Each scene shows the same named points in several views. A view is turned or mirrored, shifted and resized as a whole, has a little noise and may leave points out.

Scene 1
View 1
Sev: [-21  12 -14  -6   2 -23   6  -7 -13   6  11 -12 -12 -12  24  30  33  10
  10 -26 -10   4 -11  25  22  24  24   0  19   0  14  16  -5  -9  -7   6
   9 -11  -8   9   6  -2 -30  -2  -2]
dotum: [-18  10 -22 -25   2  -1  17   6 -18   8   5 -14 -13 -22  29  16  21  14
  -1 -27 -13  -4 -20  13  -3  17  31   4  11 -14  -4  -3   0 -11  -9   4
  -5  -2 -14  14   6 -11 -25   3  -9]
mag: [  1  23 -16 -35   9 -13  19  19 -32  -5   9 -23 -37 -41  41  12  -9   9
   4 -17 -20 -23 -27  12  -9  23  28  -1  -3 -19 -28 -40  15  -1   3   3
  -3  14   5   5  -8 -10 -19  15 -14]
gumo: [ -1  22 -13 -12  13 -38   7   6 -27  -7  15 -21 -36 -29  30  27   8   2
  18 -19 -18 -16 -17  24  24  29  14 -12   6  -1  -8 -21  15   2   9   1
  12   2  16  -5  -8   2 -32   6  -5]
Sovi: [ -8  17 -25 -18  16 -20  11  13 -24   3   9 -18 -25 -24  24  19  23   6
  12 -25 -18 -12 -17  16  23  17  10 -15  10  -8   1 -11  13  -5   5  -4
   7   1   5  -8   1  -1 -39   1  -6]
laten: [ -3  15 -37 -25  26  -9  13  27 -25   4   5 -20 -24 -25  17  11  30   6
  12 -28 -23 -18 -16   7  28   3  -3 -27   7 -13   0 -18  23  -8   9 -12
   2   7   8 -22   5   0 -52  -5  -5]
Gutal: [-25   5 -32 -13   7  -1  10   3  -9  14   3  -8  -1  -8  14  20  49  14
   4 -35 -10   6 -11  13  22   9  16  -7  20  -7  21  21  -4 -17  -9  -3
   2 -11 -17   2  17  -5 -41 -11  -2]
vugo: [-33   4 -17 -12  -8   1  13 -10  -5  14   5  -6   4  -8  25  25  40  20
  -5 -31  -5  15 -13  19   1  22  40  16  22  -7  16  29 -19 -16 -21  10
  -2 -16 -29  26  15 -12 -18  -3  -5]
tezuv: [ -9  18 -17 -17   7 -20  11   6 -24   0  10 -17 -25 -26  31  21  14   9
   9 -22 -14  -9 -18  19  10  25  24  -3   9  -7  -6 -11   7  -4  -1   3
   4   0   0   6  -2  -4 -26   5  -7]
Dab: [-21  10 -14 -17  -2  -9  13  -2 -16   7   7 -12 -12 -18  31  22  21  15
   0 -26  -9   1 -16  20   1  25  35   9  14  -7   3   6  -7 -10 -12   9
  -1  -7 -15  19   7  -9 -19   3  -7]
ropin: [ -2  24  -5 -13   9 -40   7   2 -27  -7  17 -21 -38 -31  36  28   1   4
  17 -16 -17 -16 -20  27  16  35  22  -4   6  -1 -11 -22  11   4   6   6
  11   2  13   3 -10   0 -22  10  -6]
tid: [-12  13 -25 -20   9 -10  13   9 -21   6   6 -16 -17 -22  25  18  26  11
   6 -26 -15  -7 -16  15  14  16  19  -6  12 -11   2  -3   6  -9  -3   0
   1  -1  -5   1   5  -5 -34   0  -7]
baro: [-13   9 -35 -38  10  15  24  23 -20  11   1 -15 -13 -28  26   2  22  15
  -6 -30 -18 -12 -23   2  -6   5  23  -4   6 -25  -9 -12   7 -15  -8  -3
 -13   6 -14   4   8 -13 -32   2 -12]
kame: [ -9  19  -4   3   6 -51  -1  -9 -21  -4  20 -18 -31 -18  28  40  18   1
  23 -19 -11  -4 -12  35  34  36  17  -6  15   9   7  -1   5   1   4   7
  20  -8  12   1  -4   6 -28   3  -1]
zadod: [ -9  21   4   7   2 -57  -4 -15 -22  -7  20 -18 -33 -18  32  44  13   2
  25 -16 -10  -4 -13  39  33  43  21  -2  16  13   6  -1   3   4   4  11
  23  -8  12   7  -8   7 -22   6   0]
Gova: [-14  18  -4   1   4 -42   1 -10 -20  -1  18 -16 -26 -15  29  36  20   5
  18 -20 -10  -2 -12  33  27  36  23  -1  17   7   7   5   2  -1   0   8
  17 -10   5   7  -3   3 -24   3  -1]
dulad: [  0  24 -10 -19  10 -34  10   8 -30  -7  14 -23 -40 -35  37  24  -1   5
  15 -15 -19 -19 -21  22  10  31  21  -6   2  -5 -17 -27  14   3   6   4
   8   7  12   2 -12  -2 -24  12  -8]
nege: [-26   7 -19 -12  -3  -6  11  -7 -11  10   7  -8  -4 -12  26  25  35  16
   1 -29  -7   9 -13  19   7  23  33   8  19  -7  13  20 -11 -14 -15   8
  -1 -11 -21  19  12  -9 -23  -3  -5]
Kiba: [ -6  25   6  -6   1 -48   3  -9 -26 -10  21 -20 -37 -27  40  38  -2   4
  18 -12 -12 -10 -18  35  13  45  30   4   9   4  -9 -15   4   4   2  12
  15  -2  12  15 -12   0 -13  13  -6]
View 2
ropin: [  9   0  -5  -4   6  -8 -11  18   0   2 -23  -2   3  -3 -17  21   1  18
   1 -24 -19  15 -11 -11  13 -15 -24   1  21   8  -7  -6   6  -6   9  -3
  -3   8   2  -4  -2  -3  11   8  15]
Dab: [ 15  -5  -9   3  -5 -16 -12   7 -15  -1 -19 -12   9  -3 -17   7  -2   6
   1 -14 -13   8  -1 -12   1  -2 -11  -1  10   5  -9   3 -12  -8   8  -2
  -9  -3  -5 -14  -1  -1  -4  -3  -4]
nege: [ 11  -4  -9   5  -6 -18 -10   5 -20  -8 -17 -16  10   3 -12   0  -5   3
  -1 -15 -15   4   2  -7  -6   2  -9   2   6   7  -8  -1 -15  -6   8  -1
  -9  -2   1 -11  -2  -4  -7  -5  -5]
gumo: [ 11   1  -6  -3   6  -9 -11  17   0   0 -21   0   3  -5 -15  18   0  19
   3 -25 -19  14  -9  -9   9 -12 -24   1  20   9  -7  -8   4  -5   9  -4
  -4   8   6   0  -1  -3  10   3  15]
kame: [ -3  -2  -2  -2   4  -7  -8  14 -10  -7 -20 -14   4  12 -10  10  -5  12
  -5 -24 -24   7 -10  -5   7 -12 -22   6  15  12  -3 -12   4  -9   5  -1
  -3  10   9  -3  -7 -10   5  11  12]
mag: [ 24   0 -10  -3   5 -10 -15  19   6  11 -24   6   5 -20 -23  28   7  20
   8 -21 -11  22  -9 -19  16 -14 -20  -6  24   3 -13   4   2  -4  12  -4
  -5   1 -11  -9   4   4  13   0  11]
Kiba: [  2  -6  -1  -4   4  -3  -9  17  -5   4 -24 -11   6   6 -18  18   0  12
  -6 -20 -21  12 -14 -15  17 -19 -21   4  18   8  -5  -6   7 -11   5   0
  -2   8  -6 -14  -6  -7  10  17  10]
laten: [ 20   9 -13  -1   9 -18 -12  14   1 -10 -16  10   0 -15 -10  14   0  22
  13 -31 -15  16   0   1  -3  -1 -24  -3  19  11  -9  -9  -6   2  13  -9
  -9   7  20  15   4   1   7 -14  16]
Sev: [  6  -3  -7   2  -2 -15  -9   7 -16  -9 -18 -13   7   6 -11   2  -6   6
  -2 -19 -18   4  -2  -5  -4  -2 -14   3   9  10  -6  -5  -9  -7   7  -3
  -7   2   7  -6  -4  -6  -3  -1   1]
Gutal: [ 15   1 -12   5  -4 -23 -10   3 -18 -15 -13  -9   7  -1  -7  -3  -6   6
   5 -20 -14   4   6   1 -14   8 -11   0   6  10  -8  -5 -19  -2  10  -5
 -11  -2  14   1   1  -2  -8 -16  -1]
tezuv: [ 14   0  -8   0   1 -12 -12  13  -6   0 -20  -4   5  -6 -16  13   1  14
   3 -21 -15  13  -5 -10   6  -9 -17   0  16   7  -8  -2  -4  -5   9  -3
  -7   3   1  -6   0  -2   5  -1   7]
vugo: [ 14  -7 -11   8 -10 -20 -12   1 -25  -7 -16 -18  12   3 -13  -4  -6  -2
  -1 -10 -13   2   5  -8  -9   5  -3   0   3   6  -9   5 -22  -7   7  -1
 -11  -8  -4 -17  -2  -2 -13  -8 -13]
dulad: [ 12   0  -6  -4   6  -7 -11  19   1   4 -23   0   4  -6 -19  22   3  18
   2 -24 -17  17 -11 -14  15 -15 -24   0  21   7  -8  -4   6  -6   9  -3
  -4   7  -2  -6  -1  -2  12   7  14]
zadod: [ -6  -4   1  -3   4  -4  -7  15 -11  -6 -21 -17   4  16 -12  11  -6  10
  -7 -23 -25   6 -12  -8   9 -16 -22   8  14  11  -2 -13   6 -11   3   0
  -2  12   5  -8  -9 -11   6  17  12]
tid: [ 17   2 -11   2   1 -16 -12  11  -9  -4 -18  -3   6  -8 -14  10  -1  13
   6 -21 -14  12  -1  -7  -1  -2 -16  -1  14   8  -8  -3  -9  -4  10  -4
  -8   1   6  -2   1   0   1  -7   5]
View 3
laten: [ 40  -7   5   3   7 -10 -22  21 -14  -6 -34 -36  -7  33  -3  16  45 -18
 -18  -7  15  -2 -14  14 -12   0  18 -25   4   5 -10   6  21   6 -27 -26
 -11  -3 -24  -2  11  25   8  26 -52]
Gutal: [  8  18 -13   3 -24  -4  12  18  10   9 -21 -52 -12   9 -25  25  36  -3
 -22  -8   0   7   7  -3  -5  -9  25 -20  17 -14  -6  -6  -7   0 -12 -15
  16   3 -11  -1  -7  29   9 -13 -28]
ropin: [ 18  -7   0  23   6   2 -53  17 -31 -27   5   6 -15  -5  -6 -16  40  -4
 -29   4  15  14 -14  18 -11  -9  -2 -26  -3  -1 -22   5  13   4   1  -4
 -14  -8 -19  -4  10 -11   9   5 -21]
Sovi: [ 24  -2  -1  10   0  -4 -27  20 -16 -11 -18 -23 -10  14  -9   6  42  -8
 -22  -3  13   7 -11  13 -10  -5  12 -25   4  -3 -14   4  14   5 -13 -17
  -7  -2 -19  -2   9  13   8  10 -36]
tezuv: [ 14   6  -8   8  -3  -5 -32  16 -11 -17  -2 -16 -17   3 -14  -6  40  -4
 -19  -1  16  18  -8  17  -8  -7   6 -23   5  -1 -12   4   5   3  -4  -7
  -3  -6 -22  -2   3   2   8   5 -21]
tid: [ 15   9 -10   3  -7  -8 -19  17  -3 -10 -12 -31 -16  10 -16   5  39  -7
 -17  -4  13  14  -4  12  -6  -6  12 -23   9  -3  -8   3   4   4 -10 -11
   1  -3 -22  -2  -1  14   7   6 -27]
Kiba: [  8  -3  -3  30   0   8 -53  15 -32 -29  16  15 -17 -22 -10 -22  38   3
 -34   5  11  19 -10  15  -8 -14  -6 -28  -5  -9 -27   0   7   2  11   1
  -9  -8 -15  -4   8 -20  12 -11  -9]
kame: [ 14  -7   4  38  -9  15 -34  18 -34 -17   0   0  -6 -15 -10   0  36   3
 -43   1  -4   1  -7   2 -10 -16   5 -26  -2 -16 -32  -7   8   2   2  -7
  -4  -4  -4  -5   9  -6  13 -21 -23]
dotum: [  4  20 -20  -8 -11 -13 -18  15  10 -11  -1 -31 -25   5 -20  -4  37  -5
  -9  -3  19  26  -1  16  -4  -4  10 -23  12  -1   1   7  -4   3  -3  -4
   5  -3 -25   0  -8  11   6   3 -13]
zadod: [ 10  -8   4  43 -10  18 -38  17 -37 -19   7   7  -7 -23  -9  -7  35   6
 -46   4  -5   3  -6   3  -9 -18   0 -27  -5 -18 -36  -8   6   2   9  -3
  -4  -6  -1  -7  10 -12  13 -26 -17]
dulad: [ 20  -6   0  14  11  -3 -55  18 -27 -30   2   3 -16   0  -5 -18  42  -7
 -23   3  20  17 -16  23 -10  -6  -3 -26  -2   3 -18   9  14   6  -2  -5
 -17 -10 -23  -2  10  -9   8  14 -23]
baro: [ 14  21 -20 -23  -2 -25 -19  17  13 -10 -14 -45 -27  25 -19   0  41 -15
   2  -5  31  26  -7  23  -5   2  15 -22  16   9  11  11   0   4 -15 -11
   1  -3 -36   2  -6  21   3  26 -26]
mag: [ 21   4 -10  -8  18 -17 -60  15 -13 -32   5  -5 -28  11  -7 -28  44 -12
  -5   0  38  31 -19  35  -9  -1  -5 -25   2  14  -2  18  12   7  -4  -4
 -19 -12 -39   0   5  -7   6  32 -19]
Gova: [  9   0  -3  32 -13  12 -29  17 -24 -14   2  -6 -10 -18 -15  -2  34   4
 -38   2  -2   7  -3   2  -9 -16   5 -25   1 -15 -28  -8   3   0   5  -4
   1  -3  -6  -5   4  -4  11 -23 -17]
gumo: [ 25  -7   2  18   8   0 -43  19 -26 -20  -7  -5 -12   5  -6  -6  41  -8
 -26   0  14   9 -14  17 -10  -6   3 -26  -2  -1 -20   4  16   5  -6 -10
 -13  -6 -20  -3  11  -3   9   9 -30]
vugo: [-16  34 -31  -1 -35  -4   8  13  22   2   4 -44 -24 -11 -36   9  32   6
 -15  -3   6  26  15   1   0 -12  20 -19  19 -18   0  -8 -23  -1   5   1
  25   2 -13   0 -20  16   8 -28  -3]
View 4
Kiba: [-30 -23 -14   7 -15   1 -51  23   7  25  -3 -39   9   9 -18  28  14   6
  11 -10  40  18   0   6 -14   0  20  15   5 -31  -4  -5 -18 -20  19  23
  -4  -4  20  15  38  10  -7   8 -11]
tezuv: [-20 -17 -17  10  -4   7 -35  24   9  18   8 -26   8  -1  -7  15   3  10
  13  -2  13  15  -7   8  -1  -2   7  -2  -7  -8 -20 -20  -5 -14  11  15
 -17  -1  19  21  30   4 -11   4 -24]
gumo: [-26 -17 -17  26  -3   1 -33  27  12  26   5 -29  16   1 -17  21   2  17
  13   2  12  12  -9   1  -6  -1   8  -4   5 -15 -11 -15 -11 -16   7  29
  -5   4  23  23  33   7  -6   8 -22]
zadod: [-38 -20 -12  10 -16  -7 -58  13 -11  37 -10 -39   7  -5 -27  32  12  -1
  10  -7  33   2  -9   9 -11 -12  24  16  15 -24   7 -10 -17 -11  21  19
   4  -4  20  21  35  16 -18   6 -16]
mag: [-13 -20 -20  18   0  15 -21  41  37   5  17 -26  16  21   1  12   2  25
  14  -2  18  35   4  -1  -6  15   0  -6 -14 -20 -27 -14  -8 -27   6  29
 -20   3  21  13  33  -4   6  12 -16]
Gutal: [-16 -13 -15  -4   3   4 -39   8 -17  25   9 -15  -5 -30  -5   9  -3  -2
  12   1 -10  -7 -20  24  15 -21   1  -9 -10  21 -27 -41   9   4  15 -12
 -26  -9  16  29  17   4 -33 -12 -40]
Sovi: [-20 -15 -18  25   2   1 -30  23   7  26   8 -21  12  -8 -13  15  -3  16
  13   4  -2   5 -14   5   2  -7   1 -12  -1  -2 -17 -26  -5  -9   6  19
 -12   3  22  26  27   5 -12   2 -30]
Dab: [-15 -19 -16 -14  -5  13 -43  17  -2  13  10 -25  -4  -6   2  12   8  -2
  12  -9  18  14  -4  20   4  -6   9   4 -15   0 -28 -26   2 -10  22  -6
 -28 -13  16  17  27   1 -22  -5 -25]
ropin: [-28 -20 -15  20  -8   0 -39  27  13  23   1 -32  14   8 -16  23   7  15
  13  -3  26  18  -5   1 -11   1  12   4   5 -25  -7  -9 -15 -19  12  28
  -3   1  21  18  36   8  -3  11 -16]
laten: [-19 -12 -18  41  11   2 -16  25  13  28  12 -14  18 -12 -13  11 -12  24
  14  14 -23   1 -20   1   8  -7 -10 -24   0   6 -22 -33  -2  -7  -5  25
 -13  10  24  34  23   4  -8   4 -37]
dulad: [-24 -21 -16  23  -5   5 -33  32  20  20   6 -31  16  12 -12  20   6  18
  14  -2  22  22  -3   0  -9   4   8   0   1 -22 -12 -10 -13 -22   9  31
  -6   4  22  17  36   4   1  11 -15]
nege: [-15 -17 -14 -20  -6   9 -47  10 -14  16   9 -22 -10 -16   1  12   8  -7
  12  -9  13   6  -9  26   9 -14   9   4 -15   9 -28 -33   6  -3  25 -15
 -30 -14  14  20  25   5 -30 -11 -30]
vugo: [-12 -18 -14 -33  -7  14 -51   7 -18  12  11 -21 -17 -20   7   9   9 -14
  11 -12  16   6  -6  33  12 -17   9   8 -21  14 -33 -35  11   0  30 -26
 -39 -21  12  17  22   1 -37 -16 -31]
kame: [-37 -19 -14  14 -11  -7 -53  14  -9  38  -7 -34   9 -10 -26  29   9   3
  11  -5  23   0 -14   8  -8 -12  19  10  14 -17   3 -14 -14  -8  17  19
   2  -3  21  23  32  16 -16   4 -19]
dotum: [-10 -19 -18  -6  -1  15 -34  23   8  10  16 -21   1  -5   6   9   4   6
  14  -5   9  18  -4  15   7  -2   2  -4 -18   2 -33 -29   5 -12  15  -1
 -30  -8  17  18  26  -3 -18  -3 -27]
tid: [-17 -16 -17   8   1   7 -32  22   5  19  12 -20   6  -8  -5  12  -1  10
  13  -1   1   9 -10  11   5  -8   3  -7  -8   2 -24 -29   0  -9  11   7
 -20  -3  18  23  26   2 -15  -2 -30]
Gova: [-31 -19 -13   4 -12  -4 -52  12 -10  32  -4 -33   4  -9 -20  25  10  -1
  10  -6  25   2 -12  12  -5 -13  19  10   7 -14  -3 -16 -11  -8  20  11
  -5  -7  19  21  31  12 -19   1 -21]
baro: [ -5 -15 -20   9   7  18 -18  31  19   5  23 -14   7  -2   9   2  -5  17
  14   3  -7  21  -5  10  10   2  -8 -17 -22   7 -41 -33   6 -13   5   7
 -33  -2  17  22  23  -7 -10  -1 -32]
Sev: [-24 -17 -14  -4  -6   2 -49  10 -15  27   2 -26  -4 -17 -11  18   6  -4
  11  -6  12   0 -13  19   4 -18  12   4  -3   2 -14 -28  -1  -2  21  -2
 -16 -10  18  24  26   8 -27  -6 -28]
View 5
laten: [  6  42  -1 -55 -26  -7  12   2  -2   5  13  -4  -5  12   9  -6 -12 -20
  10   2  27   5  16 -15  -1   3   8   3 -36  -3  20  43 -18 -23  12  12
  15 -10   0  10  12  26  -7 -18   8]
dulad: [ -3  38   8 -19 -20 -20  15   9  12   4  12  -1  21  21  15 -18  -1 -13
   7  -2  26   8   7  -9 -10  24  13  21 -25   5   1  35 -17 -19 -14   5
   3 -15  13   3   6  24 -12   2   8]
tid: [  3  22   3 -28 -13  -1  11   1  -4  -2   2  -5  -3   6   5 -15  -5  -9
   3  -1  16  -9   4 -12   5  13   4   9 -18   0   9  31 -12 -18   4   8
   6 -14   1  12  -1  26  -4  -1   6]
dotum: [  5  18  -2 -19  -6   0   7   4  -6 -12  -5  -4  -5   9   8 -20  -1  -4
  -2  -2   6 -15  -1 -12   7  23  -2  14 -10  -3   8  26 -10 -12   0   5
   0 -18   4  13  -4  29  -3   5   3]
mag: [  3  43  -6 -24 -18 -24  10  18  10 -12   5  -1  14  32  26 -17   0 -13
   3   2  13   9   3 -12 -10  35   1  25 -26  -5  11  34 -16  -8 -14   3
  -5 -22  17   4  10  32 -13  -2   6]
Sev: [ -3   8  17 -12  -8   7  14  -8  -3   6   1  -5   3  -7  -4 -21  -2  -3
   1  -7  22 -18   3  -7   9   9  11   7  -8   9  -3  27 -12 -25   3   9
  10 -11  -1  12 -10  19   1   9   5]
nege: [  2   1  10  -9   1  12  10  -6 -10  -5  -9  -7  -8  -6  -4 -23   0   1
  -4  -5   9 -27  -3  -9  14  14   1   9  -1   3   1  23  -8 -18   4   7
   3 -15  -2  14 -13  24   5  13   3]
zadod: [-11  18  30  -2 -18  -8  20  -7  15  21  16  -3  31   0  -4 -22   1  -6
   7 -10  40  -2   7  -2  -5  12  26  14 -13  20 -16  32 -18 -33 -13   8
  12  -8   6   4  -8  13  -5  13   9]
Dab: [  0   9   6  -9  -3   2   9   0  -3  -7  -6  -6   0   4   3 -23   1  -2
  -3  -4   9 -19  -3  -8   9  22   1  15  -5   2   2  23  -9 -14  -3   5
   0 -18   3  12  -9  26   0  10   4]
ropin: [ -5  34  13 -15 -20 -18  16   6  14   9  14  -2  25  16  10 -18   1 -11
   6  -3  30   7   7  -6  -9  22  16  19 -22   8  -3  34 -18 -22 -14   6
   5 -14  12   3   2  21 -10   4   8]
baro: [ 10  27 -14 -37  -9  -1   5  10 -11 -20  -8  -5 -17  15  15 -14  -5 -11
  -1   3   1 -11   2 -17   8  21 -10  11 -21 -11  22  31 -10  -7   7   7
  -1 -21   3  14   4  35  -4  -6   4]
tezuv: [  0  25   7 -20 -14  -7  12   4   3   0   5  -4   8  12   9 -18  -2  -9
   2  -2  20  -4   4  -9   0  19   7  15 -18   3   4  31 -14 -19  -5   7
   4 -15   5   9  -1  25  -6   2   6]
gumo: [ -2  35  11 -26 -21 -14  15   5   8   8  14  -3  16  15   9 -15  -3 -13
   7  -2  29   5   9  -8  -6  16  13  13 -25   5   2  37 -18 -23  -7   8
   8 -13   7   5   5  22 -10  -1   8]
Sovi: [  2  30   6 -35 -20  -5  13   0   0   5  10  -4   2   7   6 -12  -6 -14
   6  -1  25  -2  10 -12   1   8  10   7 -25   2  10  36 -15 -23   5  10
  11 -12   1  10   3  22  -6  -6   8]
Gova: [ -7  15  24  -7 -13  -3  19  -6   8  16  10  -4  20  -1  -3 -21   0  -5
   5  -9  33  -7   4  -4   0  11  19  12 -11  14 -10  31 -16 -29  -8   9
  10 -10   3   7  -8  16  -3  11   7]
vugo: [  2  -7   9  -3   6  17   7  -7 -14 -10 -16  -7 -12  -9  -6 -26   2   4
  -6  -7   2 -34  -7  -8  19  17  -2   8   6   3   0  19  -5 -16   4   6
   1 -17  -3  17 -17  26   7  18   1]

Which points are out of place in each view (at most two, in the order of its rows)? Write none if all are in place.
view 1: gumo
view 2: ropin, nege
view 3: none
view 4: baro
view 5: laten
